A landscape with many valleys, sampled at points; each row gives a point and its height.
A ball rolls from a point to whichever of its 2 nearest points has the largest drop for the distance, and stops where none of them is lower. Distance is the straight distance between rows; heights are no part of it.
fomom: -4 -21 8 -18 6 5 5 20 -17 -2 -11 -17 5 -2 5 10 3 -17 0 7 -7 -15 -14 2 -2
 -22 31 22  (h 2.43)
dofez: 1 6 4 -14 -15 23 1 -3 -26 -14 -35 -8 -12 -13 19 -5 29 -17 8 15 -1 20 10
 7 -6 -20 28 22  (h 3.57)
ridi: -10 -41 -11 -4 -7 3 -13 -6 -9 -11 -5 8 11 -8 20 10 -6 -5 11 -11 1 4 -8 3
 22 26 2 -16  (h 4.75)
Bala: -11 11 7 13 20 -10 6 0 5 10 8 -26 24 -30 -2 4 2 -3 6 1 16 -15 -10 18 10
 -11 -42 -21  (h 4.95)
mufe: -25 8 8 1 -11 31 14 14 9 23 -6 37 -14 5 -12 -17 14 20 5 6 -6 6 23 -11
 -21 -8 43 -3  (h 2.46)
mav: -15 -9 -8 -18 5 26 11 13 -21 -1 -22 1 3 -21 6 -13 16 -18 -12 12 -12 -33
 -3 13 0 -31 33 14  (h 2.06)
zemu: -10 34 9 8 -2 -4 -20 18 6 -8 -13 -26 -3 -16 7 -4 3 -2 5 -2 19 -3 -22 11
 -17 40 -16 -5  (h 5.78)
deguv: 0 -16 18 -17 0 5 1 -9 -1 -14 2 15 -10 37 -1 -26 -5 -4 0 11 -22 3 -8 7 9
 -10 21 -2  (h 3.26)
toma: -22 15 -8 -4 -1 17 17 -5 -19 2 -33 0 6 -19 4 2 23 2 -17 14 -13 -42 -11
 15 -12 -14 53 -7  (h 1.72)
pom: -7 -1 19 -7 -11 36 2 6 8 -25 2 10 -10 4 -2 -21 12 14 8 26 -11 11 13 21 7
 4 12 5  (h 4.37)
vin: 18 3 -17 -19 -6 -12 0 -30 -3 3 -5 21 -17 37 8 -5 -1 -21 -4 -27 -20 15 9
 -5 19 6 5 -12  (h 3.68)
sife: -5 -20 -17 4 -12 -2 16 9 23 17 -5 16 2 6 8 7 6 39 8 10 4 -27 -10 -17 -9
 -11 27 -20  (h 4.99)
pes: -15 -1 8 1 -5 -1 6 2 -1 -3 -6 -10 6 -24 18 12 4 6 7 -14 13 -2 -8 -5 -10
 34 4 -27  (h 0.99)
rogi: -12 -4 13 -4 -18 33 13 -3 12 -8 -17 12 -7 -5 10 -12 19 25 15 14 3 5 6 12
 -2 7 25 -23  (h 4.20)
vudez: -35 -18 3 -20 -3 -11 -13 -7 -21 12 -13 17 -1 -2 22 -18 1 3 9 -5 -13 -7
 -9 -14 -16 -11 18 -27  (h 3.25)
tuta: 26 1 -2 8 33 3 8 -33 8 -3 9 27 -5 14 -11 7 -8 -20 3 2 24 -18 -26 20 22
 45 -28 3  (h 4.31)
ved: -9 -6 -25 11 -6 4 2 -8 -8 17 -2 6 5 -6 21 9 -17 18 -4 28 -7 -28 1 -9 -10
 -40 24 -26  (h 4.08)
Ter: 22 3 -10 -16 -8 -10 5 -16 3 14 -3 10 -13 21 -11 -8 -8 -18 -6 -21 -17 24
 29 -5 29 -27 -5 -16  (h 3.81)
sefo: -2 32 9 7 -12 -12 -21 12 -5 -16 -6 -4 -20 1 -7 1 3 -9 -4 -6 -7 17 7 -7
 -23 27 -6 32  (h 6.00)
Lamim: -1 19 -2 -4 -7 14 0 9 -10 8 -34 -13 -10 -20 -2 8 13 13 0 -1 -9 -23 6 -2
 -43 -24 36 27  (h 0.53)
Varub: -8 -1 -17 -6 -5 -16 14 -6 -4 -3 6 -16 9 -3 9 -12 1 -18 -13 -11 5 15 -6
 12 34 -1 -23 -10  (h 2.24)
tufon: -6 15 -7 -7 1 1 8 25 18 25 10 -10 -6 -9 -5 9 -6 32 -3 8 0 -16 -7 -7 -25
 -3 23 3  (h 2.82)
Lozuz: 9 -18 -3 -1 -11 1 -22 1 3 -13 -28 3 7 -1 22 31 36 2 27 5 7 12 1 -8 -11
 -3 -9 0  (h 3.54)
vevir: 19 -15 17 -5 11 -11 -14 -19 7 -15 13 25 -16 31 -12 -4 1 3 1 28 -17 -20
 -12 -10 -16 4 -18 6  (h 2.36)
Rig: -2 32 9 31 12 -2 -25 1 4 9 -7 -9 -2 -31 1 9 11 -3 18 -23 26 2 -2 3 -4 28
 -24 -6  (h 5.64)
Vonim: -1 13 8 -8 -5 7 -18 19 13 -14 -8 -6 -2 15 0 -3 -9 12 5 -8 -9 7 -6 30 -5
 37 -12 25  (h 5.56)
Gegu: -8 19 6 -13 -19 22 3 19 10 -28 -14 -5 -10 0 -4 -19 31 18 7 19 -13 0 -13
 16 -17 17 12 17  (h 4.54)
rela: 15 10 7 -28 -8 16 2 3 -20 -4 -21 -2 -21 4 -4 -24 21 -22 -9 2 -12 19 9 -2
 2 -24 29 28  (h 3.80)
Ripo: -11 6 15 -23 -11 35 9 16 -15 10 -23 17 11 1 3 -6 -5 7 5 -5 3 11 14 38 0
 -11 11 -20  (h 4.00)
topok: 3 -10 -18 -3 -15 -5 1 -26 -2 -1 -9 -11 12 -18 18 2 4 17 6 13 7 -8 10 6 1
 -33 -28 -36  (h 4.44)
bop: -17 -15 -24 4 -3 -7 18 -21 -7 21 -7 12 19 -9 6 3 1 19 11 -37 27 0 5 -9 1
 -5 4 -27  (h 3.94)
Sokep: 9 0 11 1 -19 15 22 -2 17 -17 22 -5 0 9 -5 -36 -15 28 -7 15 19 -6 -15 -17
 -8 3 2 -18  (h 2.22)
siro: -1 15 42 -6 16 0 -7 4 -11 -27 10 6 -7 18 0 -10 -14 -3 -7 5 1 0 -20 2 -25
 36 0 9  (h 5.80)
Zofav: 17 -16 -24 -14 -4 -5 -14 -20 12 -7 -4 -1 -3 19 12 6 -1 -15 3 -3 -30 -2 0
 16 42 15 -17 -8  (h 3.11)
bezi: 17 6 13 -22 -4 8 -10 0 -6 -19 -12 -23 -9 -9 0 -26 7 -16 -9 37 -26 11 0
 19 9 -24 -7 10  (h 1.15)
Tidip: -1 -17 29 -7 17 -5 -4 -2 0 11 18 -11 1 -5 -5 -5 -46 -2 -4 4 -19 1 13 -1
 10 -14 6 -11  (h 1.83)
saz: 16 11 -7 -8 -13 3 -27 -5 -11 -9 -10 -14 -3 10 25 -6 15 -13 -1 -1 15 23
 -13 -5 -2 29 -14 9  (h 4.90)
kug: 20 10 -25 9 -14 8 29 6 10 13 11 -3 9 -8 15 -6 -37 29 -11 18 27 -12 -3 0
 0 -26 17 -25  (h 4.16)
buvep: -9 6 -6 13 15 -21 15 0 12 -2 35 3 4 9 -20 -14 -10 -3 -26 -1 -8 -3 -8 -7
 10 11 -26 10  (h 2.99)
kino: 12 13 25 -16 0 8 -30 0 0 -22 -5 -22 -6 4 7 -22 -7 -6 7 29 -23 4 -15 28
 -4 8 -15 11  (h 1.63)
tabo: -14 36 11 12 -19 -9 -10 22 4 -13 -19 -19 -18 -31 -8 10 5 -1 2 0 -1 -5 0
 -1 -32 31 -2 10  (h 5.89)
vob: 9 -25 -14 -8 -14 30 -30 -24 4 -5 12 6 9 -12 -9 -3 -24 21 12 7 -5 1 8 14
 24 32 -17 -8  (h 5.02)
Nofu: -12 4 9 -18 8 16 -8 31 5 10 14 -3 -10 -1 -16 -13 -10 20 1 8 -21 -13 -3 1
 -22 -9 26 29  (h 2.91)
Sezo: -8 -15 -12 16 -18 10 13 21 6 -7 11 18 -12 2 -7 14 11 16 -9 9 -3 4 20 -35
 2 -2 18 6  (h 3.53)
Dab: -5 -2 -7 -16 -12 14 -31 -21 8 4 13 2 3 -16 0 -21 -21 31 8 -6 -10 1 -1 9
 -6 39 -21 -21  (h 5.13)
sube: 7 19 27 10 15 -4 -7 17 3 -11 4 -29 9 -18 -3 3 -14 -16 3 3 19 4 3 23 12 2
 -27 -3  (h 5.18)
povo: 31 -4 25 -4 28 -6 -9 -22 13 -12 -1 17 -18 42 -5 22 -2 -19 13 6 -16 -21
 -9 -2 -14 12 -5 3  (h 2.58)
Ladi: 27 9 13 11 26 -26 -5 -8 5 2 13 -20 1 -2 -16 -12 -19 -22 -21 12 -6 13 1
 -10 10 -8 -29 -13  (h 4.55)
murig: 19 -24 1 -5 -1 -8 15 -17 5 -13 19 17 -3 42 -4 -24 -30 -4 -6 4 -1 -12 -14
 -17 16 -9 12 -2  (h 3.08)
zin: 13 22 29 26 43 -18 -15 -17 -1 21 14 -12 1 -10 -13 -9 -13 -27 1 -14 0 7
 -9 -2 16 -4 -28 -5  (h 4.71)
Tadut: 5 -14 22 16 1 -2 -20 -7 -18 -22 9 11 -14 -1 2 7 11 -23 0 24 -6 -1 -4 -35
 -8 9 7 -6  (h 2.86)
gerub: -10 5 -20 -12 -1 33 14 19 4 12 -4 8 -7 -20 0 -16 14 8 -9 30 -12 -29 -3 7
 -10 -30 34 11  (h 2.35)
pona: -8 17 -31 11 4 -13 26 16 5 24 -10 -20 17 -8 1 18 31 9 -3 -6 10 -15 -12 1
 -8 -24 -6 18  (h 1.13)
Boba: -21 -4 10 -11 -7 17 2 1 -1 5 3 10 -2 -9 0 -32 -15 17 1 21 -14 -9 12 5 1
 -26 5 -23  (h 3.52)
Sazu: 15 4 3 9 18 -13 0 -14 12 -9 -5 31 -18 25 -4 28 3 -19 2 -14 -6 -7 0 2 1
 48 -9 26  (h 6.20)
bidap: -8 21 0 -3 -19 5 19 -2 -1 7 -21 -2 -3 -20 18 15 5 27 -4 -28 22 15 10 1
 -7 33 18 -20  (h 1.86)
Noneg: -11 7 -5 7 14 -32 0 9 9 12 12 -9 4 8 -14 -1 13 -19 -4 -10 -18 -4 -12 -3
 13 -7 -23 23  (h 2.69)
Lila: 7 6 -20 -2 -18 24 32 27 12 6 7 12 -1 3 -17 -4 -1 24 -18 6 14 7 27 -2 13
 -29 2 -4  (h 4.43)
zodor: -5 4 15 -1 -5 8 9 6 -7 0 5 17 -13 0 -5 4 -19 -4 -10 -26 -14 29 35 5 20
 15 15 -1  (h 3.40)
fep: 18 0 -18 7 21 3 -13 -41 -2 0 20 20 9 2 -32 -8 -13 -3 16 10 24 -11 -26 21
 10 40 -35 -3  (h 4.17)
Pefo: -11 -5 -14 13 8 -16 9 5 13 14 43 -2 9 -1 -6 -25 -31 7 -11 -1 13 -10 -23
 -24 -1 6 -6 -7  (h 3.27)
Nofa: -18 23 7 18 6 -12 12 1 -8 6 -18 -23 15 -28 9 33 1 3 2 -18 15 -10 4 9 -19
 11 -3 -10  (h 1.98)
gosen: -4 -5 20 4 -8 6 -1 -8 4 -17 17 0 -4 -8 -7 -9 -3 18 2 2 9 -2 -13 -14 -16
 32 3 -24  (h 1.68)
dev: -3 4 4 -16 5 27 -1 11 5 0 10 -3 -15 -9 -11 -37 9 1 -9 35 -19 -9 -3 -2
 -14 -21 28 33  (h 2.63)
gif: 11 3 -4 27 -3 -5 14 -12 4 -7 22 -3 6 -12 -11 -12 12 -4 -6 0 41 3 -17 -31
 3 9 -18 -20  (h 5.29)
vadiv: 3 28 24 3 6 6 -1 17 -5 -27 14 -13 -10 -9 -15 -12 -4 -7 -22 23 4 2 -12
 -11 -19 17 -4 3  (h 5.91)
revu: 3 -5 2 -8 -17 10 -11 -6 -7 -32 1 -6 -4 3 25 -16 18 -6 -3 26 3 7 -31 -2 0
 26 -8 -9  (h 4.74)
kugi: -11 -26 -11 -8 8 -17 5 13 -23 5 -24 -2 12 7 17 29 17 -15 2 -4 -2 -3 -2
 -13 -6 -32 22 13  (h 2.89)
rivo: -10 -2 -13 14 -5 13 25 8 9 26 5 20 7 -9 -7 21 -20 43 -7 -18 9 -12 32 -8
 -2 -9 17 -22  (h 3.35)
Zar: -25 -5 0 9 -16 27 28 -6 0 -12 -8 13 -12 -8 9 -20 21 -5 -1 31 9 4 15 -10
 4 -6 33 -17  (h 4.04)
Perot: 30 -7 23 5 2 0 -3 5 5 -8 6 -14 0 4 -8 22 4 -11 4 12 7 15 21 -2 10 -20
 -15 5  (h 2.77)
zas: -10 24 17 1 -14 25 19 8 -4 2 1 0 -19 -20 -7 1 -6 25 -12 2 3 19 29 -11
 -15 0 23 1  (h 0.83)
mub: -7 -12 23 10 25 -10 -26 24 5 23 26 -4 2 -2 -6 21 -24 -5 9 3 -13 -14 -1
 -18 -18 -6 3 7  (h 1.79)
Ran: -15 -4 0 18 22 -19 2 9 9 17 19 -15 17 -27 -9 14 -18 -9 -9 8 -6 -15 13 -3
 16 -17 -34 -5  (h 4.76)
Seg: -9 16 -8 0 0 4 -33 -14 15 15 6 0 6 -5 -1 -8 -6 25 8 -25 2 8 -8 10 -9 55
 -28 9  (h 5.25)
temav: -15 2 3 11 3 -16 -20 11 7 -25 13 4 -1 -12 -6 6 0 -12 -2 5 -16 -16 -2 8 9
 30 -30 2  (h 3.30)
Dal: -5 2 7 11 -4 -1 23 -12 8 16 -6 2 5 -16 -5 28 -5 44 -1 -22 17 -4 20 -7
 -16 15 23 -24  (h 2.72)
Pelob: -4 -28 -5 -11 -1 3 14 0 20 12 -10 4 21 15 4 6 8 42 19 -7 18 -11 -7 0 -15
 -26 6 -27  (h 4.84)
Mugu: -22 -17 16 -6 -3 16 -5 -8 8 -4 7 29 -4 20 -7 -50 -9 -3 8 28 -18 -5 9 10
 15 -18 10 -11  (h 3.38)
dumis: -15 -22 -15 22 13 -13 9 -32 -14 24 2 4 24 -22 6 27 10 1 15 -26 15 1 -1
 -12 0 -13 -12 -10  (h 4.25)
simal: 20 31 13 19 11 -18 -6 -1 1 -12 -10 11 -27 24 -11 19 4 -32 -5 -15 1 12 6
 -1 -7 31 -9 33  (h 6.12)
Veko: 22 6 18 8 10 -9 -12 -13 0 12 -7 -20 7 5 10 16 8 -25 21 -21 12 24 -5 11
 15 4 -16 6  (h 2.93)
ruk: -27 12 12 -14 -9 34 5 -3 0 22 -14 30 6 -9 -6 -27 1 -6 4 25 -10 -7 21 34
 -9 -17 2 -28  (h 3.71)
Fekun: -6 -2 20 9 33 -26 -13 -15 3 39 29 -7 9 8 -8 -7 -18 -9 7 -25 -6 4 -15 -13
 -1 -9 -16 2  (h 4.86)
vetu: -2 -17 -6 -7 -12 -11 -12 6 -15 -11 -31 2 -6 -1 19 25 26 -20 11 5 -17 7
 11 -6 6 -19 9 14  (h 3.23)
nive: -3 -38 9 12 3 -3 0 2 -8 -8 13 -6 5 -11 11 2 -19 -13 -5 31 -5 -16 -8 -18
 15 -19 5 -18  (h 2.62)
bapi: 5 15 10 -12 9 -15 2 -11 -16 23 -17 -32 13 1 14 10 -4 -13 11 -25 8 19 6
 21 0 -26 -12 11  (h 2.02)
bomol: -17 -16 -4 -28 -6 -12 -14 -3 -22 11 -15 15 -4 10 18 -19 -10 -20 2 -13
 -12 9 -7 8 17 -1 10 -25  (h 3.41)
Bami: -17 15 -11 -6 -14 -6 19 13 -7 -7 -28 -15 -5 -23 6 15 23 9 -13 12 -8 -31
 -3 3 -10 -4 16 -4  (h 1.24)
zuzar: -9 9 8 -1 -11 28 8 4 -1 20 11 15 -20 0 1 -24 -14 25 -1 8 7 14 9 -31 -21
 -9 41 -6  (h 1.97)
Fek: 14 -22 3 -12 -8 4 -17 -11 6 -6 -2 -14 12 -8 14 5 -3 5 13 18 -2 4 11 23
 20 -19 -34 -16  (h 4.66)
fozer: 13 -17 -30 -1 -4 -12 -1 -26 13 -10 7 36 -7 26 -13 7 18 1 2 -15 -18 2 8 2
 18 25 -19 17  (h 3.32)
zaveb: -8 -16 14 10 -5 4 3 24 9 -29 10 -4 3 -3 -10 17 5 1 -5 12 -16 -5 13 1 11
 9 -8 8  (h 3.56)
Farom: -5 -18 -2 13 13 -13 -8 -26 -6 15 14 -9 21 -33 0 21 -12 3 8 -6 5 -12 18
 -5 0 -16 -28 -24  (h 4.53)
Vep: 2 -6 -1 -29 7 -2 5 0 -14 13 -16 -7 13 11 9 5 -12 -8 4 -15 4 13 14 31 22
 -31 -1 -13  (h 0.56)
tini: 12 24 -27 3 5 12 0 14 -16 18 -12 -7 1 -16 4 24 -7 12 -11 -18 -3 -17 14 5
 -36 -31 38 30  (h 1.69)
Nebom: 16 -33 6 14 10 -12 3 -7 11 0 30 -2 8 7 -16 5 -34 -14 -3 10 -2 -7 3 -17
 26 -10 -5 -10  (h 2.29)
kesa: -13 2 12 15 8 -11 5 14 8 5 -20 -3 10 2 -4 23 1 -6 17 -45 12 33 2 5 -10
 14 9 33  (h 4.33)
Mag: -1 5 7 8 8 -11 7 11 -1 13 2 -4 8 11 -5 15 21 3 4 -31 21 26 -3 -24 -17 -2
 5 25  (h 4.73)
rir: -3 6 -12 -23 -6 -12 7 13 -13 -13 -15 -13 -6 1 1 -6 6 -26 -11 -9 -12 13 1
 16 24 -3 1 12  (h 2.66)
nelu: 11 30 -45 -5 6 9 -8 6 -24 27 -2 7 0 -15 14 10 -2 5 -19 -4 -9 -22 -5 10
 -26 -38 39 1  (h 2.45)
Dilu: -3 -22 10 15 -7 8 15 13 23 10 15 12 -2 -2 -1 13 -6 36 12 8 14 -20 -14
 -30 -22 12 37 -11  (h 5.11)
dotug: 8 4 21 14 26 -17 -22 4 -7 -19 13 15 -16 17 -11 5 6 -19 -12 17 -2 -19 -12
 -20 -12 13 -9 3  (h 2.61)
pivo: 7 2 -2 18 -8 -4 -27 6 -13 -9 -14 -11 -10 -16 19 27 0 -33 -3 -6 1 19 14
 -8 15 29 -7 14  (h 3.43)
nabe: -9 -10 15 -1 1 3 3 26 7 -9 -9 -3 4 1 -10 21 1 9 10 -16 -7 9 18 4 -7 -1 8
 21  (h 3.89)
Nef: 12 -6 -9 -21 -14 2 7 -11 -11 3 -4 -4 6 5 18 -22 -14 -7 -2 -9 19 22 3 21
 33 -10 -14 -28  (h 1.64)
vilo: 13 14 1 6 7 -14 8 15 -1 -6 -13 -37 8 -19 -9 12 4 -30 -5 4 9 -2 3 23 15
 -24 -30 20  (h 5.42)
Segov: -6 25 3 6 -12 2 20 3 6 6 17 -7 -10 -14 -10 0 1 24 -15 -22 16 25 23 -20
 -10 15 -4 -2  (h 2.09)
Bebog: -7 -12 -8 -5 -5 -12 11 -2 -8 5 13 12 2 25 -2 -11 11 2 -5 -28 13 17 -9
 -30 -7 8 13 2  (h 5.01)
Tib: -17 -27 7 7 -16 8 10 -14 -4 -7 0 2 4 -12 15 -8 -2 11 12 19 7 -22 -10 -17
 -3 -8 16 -32  (h 2.92)
sor: 15 -33 -11 6 -9 0 0 -16 -1 -31 15 11 9 6 -3 2 -1 -9 0 7 7 -3 -7 4 30 23
 -16 -11  (h 4.61)
fede: -1 3 23 0 21 -12 -12 10 -3 28 11 -23 4 -11 -4 19 -30 -1 1 -7 -5 1 20 0
 -12 -21 -6 12  (h 0.78)
fot: -19 9 -10 -9 -26 12 5 6 0 -23 -13 1 -16 -9 15 -22 32 4 -5 27 -13 3 -17 1
 0 18 11 -7  (h 4.64)
sanen: 22 37 8 -19 8 -16 5 -8 4 -13 -8 -18 -21 15 -17 -17 -21 -21 -21 -5 -29 7
 0 16 -5 9 -5 28  (h 4.27)
dapi: -11 -17 -1 19 23 -14 -16 16 23 -16 -9 17 22 5 -6 19 37 -4 26 -10 9 -6
 -24 -2 -6 17 -12 6  (h 4.03)
mupi: -25 -4 -17 6 5 -21 12 15 7 9 -17 -5 18 1 1 11 32 -6 8 -22 -5 5 -8 9 7
 -12 -15 21  (h 2.18)
vir: 18 26 10 9 9 -5 -10 13 8 -4 13 -21 -4 -7 -11 -12 3 3 -15 27 16 2 -7 -23
 -19 -12 -23 -10  (h 6.03)
zuv: -8 -13 3 6 -6 10 8 -5 -9 12 4 16 -2 -15 -2 17 -21 18 0 -25 3 14 46 -9 -1
 -6 5 -13  (h 3.82)
sagok: 13 -2 -5 -17 -10 5 13 10 1 10 9 17 -4 27 -15 -14 -8 7 -12 -16 9 24 22 -3
 19 -26 3 2  (h 4.05)
penad: 28 13 0 -27 3 -3 6 2 -5 2 2 -3 -21 28 -14 -23 0 -11 -25 5 -19 14 -2 -13
 -3 -21 20 24  (h 3.98)
Bik: 25 -12 8 9 10 -12 11 -16 6 11 14 -11 9 19 -4 14 5 -17 3 -14 9 21 4 -10
 22 -17 -5 4  (h 3.34)
sufa: -4 2 -6 19 5 -16 20 -11 -3 -8 21 11 4 17 -5 -12 20 -10 -12 -18 24 7 -27
 -25 -2 30 -12 3  (h 5.15)
kesim: -8 13 -22 10 5 -19 20 11 5 16 -12 -22 18 -9 4 32 16 12 -17 14 9 -40 -19
 4 -11 -11 15 -6  (h 0.21)
kose: 20 -14 -1 20 17 5 -6 -8 0 -32 13 22 5 11 -4 14 11 -16 1 1 26 -7 -16 6 21
 43 -17 -1  (h 4.47)
rezel: 4 19 -3 33 6 4 2 -18 -9 4 13 -2 4 -31 -2 2 19 -10 7 -24 37 18 -13 -13 10
 29 -24 -14  (h 5.47)
noso: -15 12 -6 -2 -19 24 -12 2 -12 -5 -27 -5 -11 -25 31 0 8 -2 2 15 -12 13 20
 14 3 1 4 4  (h 3.69)
netu: 5 13 -12 -2 -13 -3 -7 9 -6 -8 -24 -16 -10 11 17 10 -6 -33 -9 -21 -8 20 0
 7 22 31 11 27  (h 3.03)
tanil: -10 -4 -6 3 -22 21 -15 15 -11 -18 -31 -5 -13 -7 24 7 11 -20 0 10 -14 14
 3 9 17 23 20 28  (h 3.39)
puvun: 3 7 15 7 6 -6 15 0 3 3 27 7 -4 14 -18 2 -15 9 -17 -26 4 23 19 -11 3 17 0
 18  (h 2.90)
gez: -4 -5 -7 16 -5 -9 -20 31 12 -26 -26 0 3 -3 2 26 36 -10 20 6 -1 -10 -9 0
 -8 9 -15 15  (h 3.84)
gom: -5 20 -5 -11 -9 -3 0 15 14 7 -3 -19 -2 -6 -10 0 15 26 2 3 -2 -4 6 -3 -17
 -14 -14 4  (h 2.30)
bunat: 0 -19 -2 -18 -2 12 10 10 -7 20 -14 19 14 25 7 -3 2 20 8 -11 20 6 3 4 -6
 -38 17 -14  (h 4.60)
fuve: -4 -11 -9 -13 -13 26 -24 5 9 0 -8 -3 9 -14 19 -7 -12 18 2 10 -12 -4 14
 30 31 12 -22 -11  (h 4.85)
zego: 10 20 -24 2 -2 15 32 6 -4 16 2 -9 15 -4 -2 13 -10 27 -22 0 21 -4 17 14 1
 -34 7 -11  (h 4.72)
logus: 10 1 -38 1 10 -4 -1 4 -11 24 19 -2 7 -11 23 16 -27 8 1 21 -2 -7 -1 7 -16
 -48 11 -6  (h 3.70)
lup: 20 18 -5 -20 14 -21 18 3 6 -9 6 -10 -11 31 -20 -15 -2 -19 -29 7 -20 -6
 -16 0 0 -1 -3 32  (h 4.13)
kegob: -2 12 -45 -5 11 -6 1 7 -23 37 0 8 13 7 17 20 -6 6 -6 -10 5 -3 7 1 -16
 -43 23 2  (h 3.05)
dobug: 19 1 15 -10 -2 17 7 13 -7 -8 -4 -23 -2 -15 -5 -2 -1 -3 -9 28 -3 4 10 2
 -1 -34 3 15  (h 1.90)
Liba: 23 0 21 -13 1 3 -24 -22 4 -18 7 7 -12 19 8 -5 -10 6 2 18 -18 7 -2 14 -4
 21 -17 3  (h 2.05)
mepo: -7 -21 -29 0 -18 -3 5 -23 1 -1 10 24 7 -5 -14 -8 1 16 17 -33 17 15 7 -12
 9 24 -4 -13  (h 3.67)
Nenif: 4 9 26 -17 11 -4 -3 21 2 -24 5 -12 -3 22 -20 -7 -4 -6 -1 1 -7 -7 -18 21
 -14 12 3 29  (h 5.69)
pite: -30 -29 13 -5 -6 11 -10 -19 -14 -11 -1 14 -4 -6 21 -26 -2 -7 18 17 -10
 -3 -11 -4 0 3 21 -20  (h 3.09)
vozun: -3 -10 12 -15 -13 25 12 12 -24 31 -19 33 20 16 -6 -8 -13 -16 -2 -1 7 1 6
 14 -2 -36 17 -19  (h 4.32)
nesu: 29 24 5 -6 16 -22 -6 -25 11 -5 0 -12 -17 16 -5 -1 -14 -28 -15 -3 -30 14
 10 -5 1 4 -17 1  (h 4.40)
Tonat: -30 16 -1 3 6 -20 7 16 -11 6 -10 -23 6 -27 0 15 -13 -8 -7 -21 -7 -6 14
 11 -8 -2 -8 13  (h 2.68)
zotiz: 20 -12 13 8 25 -21 -20 -6 17 -7 8 2 2 26 -13 19 12 -22 17 -4 -14 -16 -5
 5 15 -3 -22 3  (h 2.79)
Pilu: 0 -18 -8 -16 -1 -29 -14 -36 -15 9 4 11 -3 21 12 -19 -6 -18 5 -28 -6 14
 -10 -12 9 7 4 -12  (h 3.55)
kekag: -3 17 11 -7 -4 1 -5 19 -1 4 -19 -29 -4 -18 -15 3 -5 4 5 -2 0 -18 -1 12
 -36 -15 0 27  (h 1.53)
siged: 6 -21 -34 -2 -20 -8 2 -31 -5 -14 15 45 -5 20 -25 -14 -4 11 11 -22 -1 1 8
 -13 6 21 -2 6  (h 3.48)
Nizap: -28 17 0 -3 4 -21 -13 13 6 1 5 -20 4 -18 -1 -6 -16 -3 -2 -17 -19 -3 -1
 26 7 23 -29 6  (h 3.07)
Vefez: -3 -12 0 21 -23 28 17 -1 18 -17 18 18 -13 1 -8 -20 7 14 -3 38 -1 4 15
 -27 5 -12 17 0  (h 3.83)
Dun: 7 -13 -17 12 4 0 -16 -28 2 0 21 17 9 -5 -26 8 6 3 22 -11 11 6 -1 2 3 38
 -20 2  (h 3.93)
vik: 8 -35 8 13 -15 5 0 -6 -8 -14 13 12 -3 4 -1 10 8 1 9 7 7 7 11 -34 0 -10
 13 -4  (h 3.18)
Duni: -9 -10 -24 0 -9 -16 -4 -20 -2 14 -18 -2 11 -4 18 14 18 23 6 13 -4 -30 -2
 -10 -15 -35 -1 -31  (h 4.26)
zaboz: -5 3 -7 1 2 8 -43 2 13 13 -19 -16 14 15 13 -3 -10 10 0 -17 -6 -1 -8 13 7
 41 -24 25  (h 5.41)
fudug: -3 -19 -14 -10 4 -21 -1 -3 8 -12 0 18 5 34 0 0 24 -2 5 -14 -13 4 -12 6
 12 10 -7 6  (h 3.15)
Zapi: 32 -7 -4 8 -14 2 17 -6 6 -19 26 10 -2 31 -6 -30 -15 12 -15 24 20 6 -13
 -28 -2 -8 -2 7  (h 2.73)
Gevag: 5 -5 -17 11 5 -6 17 6 6 28 32 -11 9 -6 16 -6 -34 11 4 1 31 -3 -23 -10 -6
 -16 9 -13  (h 3.63)
vusit: 9 27 4 25 18 -13 -6 22 2 -5 -6 -22 -1 -3 -17 -1 30 -31 4 3 23 -8 -16 4
 10 -18 -27 21  (h 5.61)
Koma: 5 -22 -10 2 19 -21 -4 -27 14 1 7 3 12 21 1 9 10 -24 15 -15 -14 -7 -27 18
 31 16 -21 -3  (h 2.96)

For each start below, name the point where the ball stops.
siro | Lamim
sefo | pes
Pelob | pes
Lila | fede

Call two points neighbours if one is among the 2 nearest of the other. Go from one point of each pair to the other, from neighbour to neighbour, staying as low as possible. Name the highest point that can't be avoided.
Vep, bezi | Bik
Lamim, kesim | Nofu
dofez, bezi | noso
pes, zas | zuv
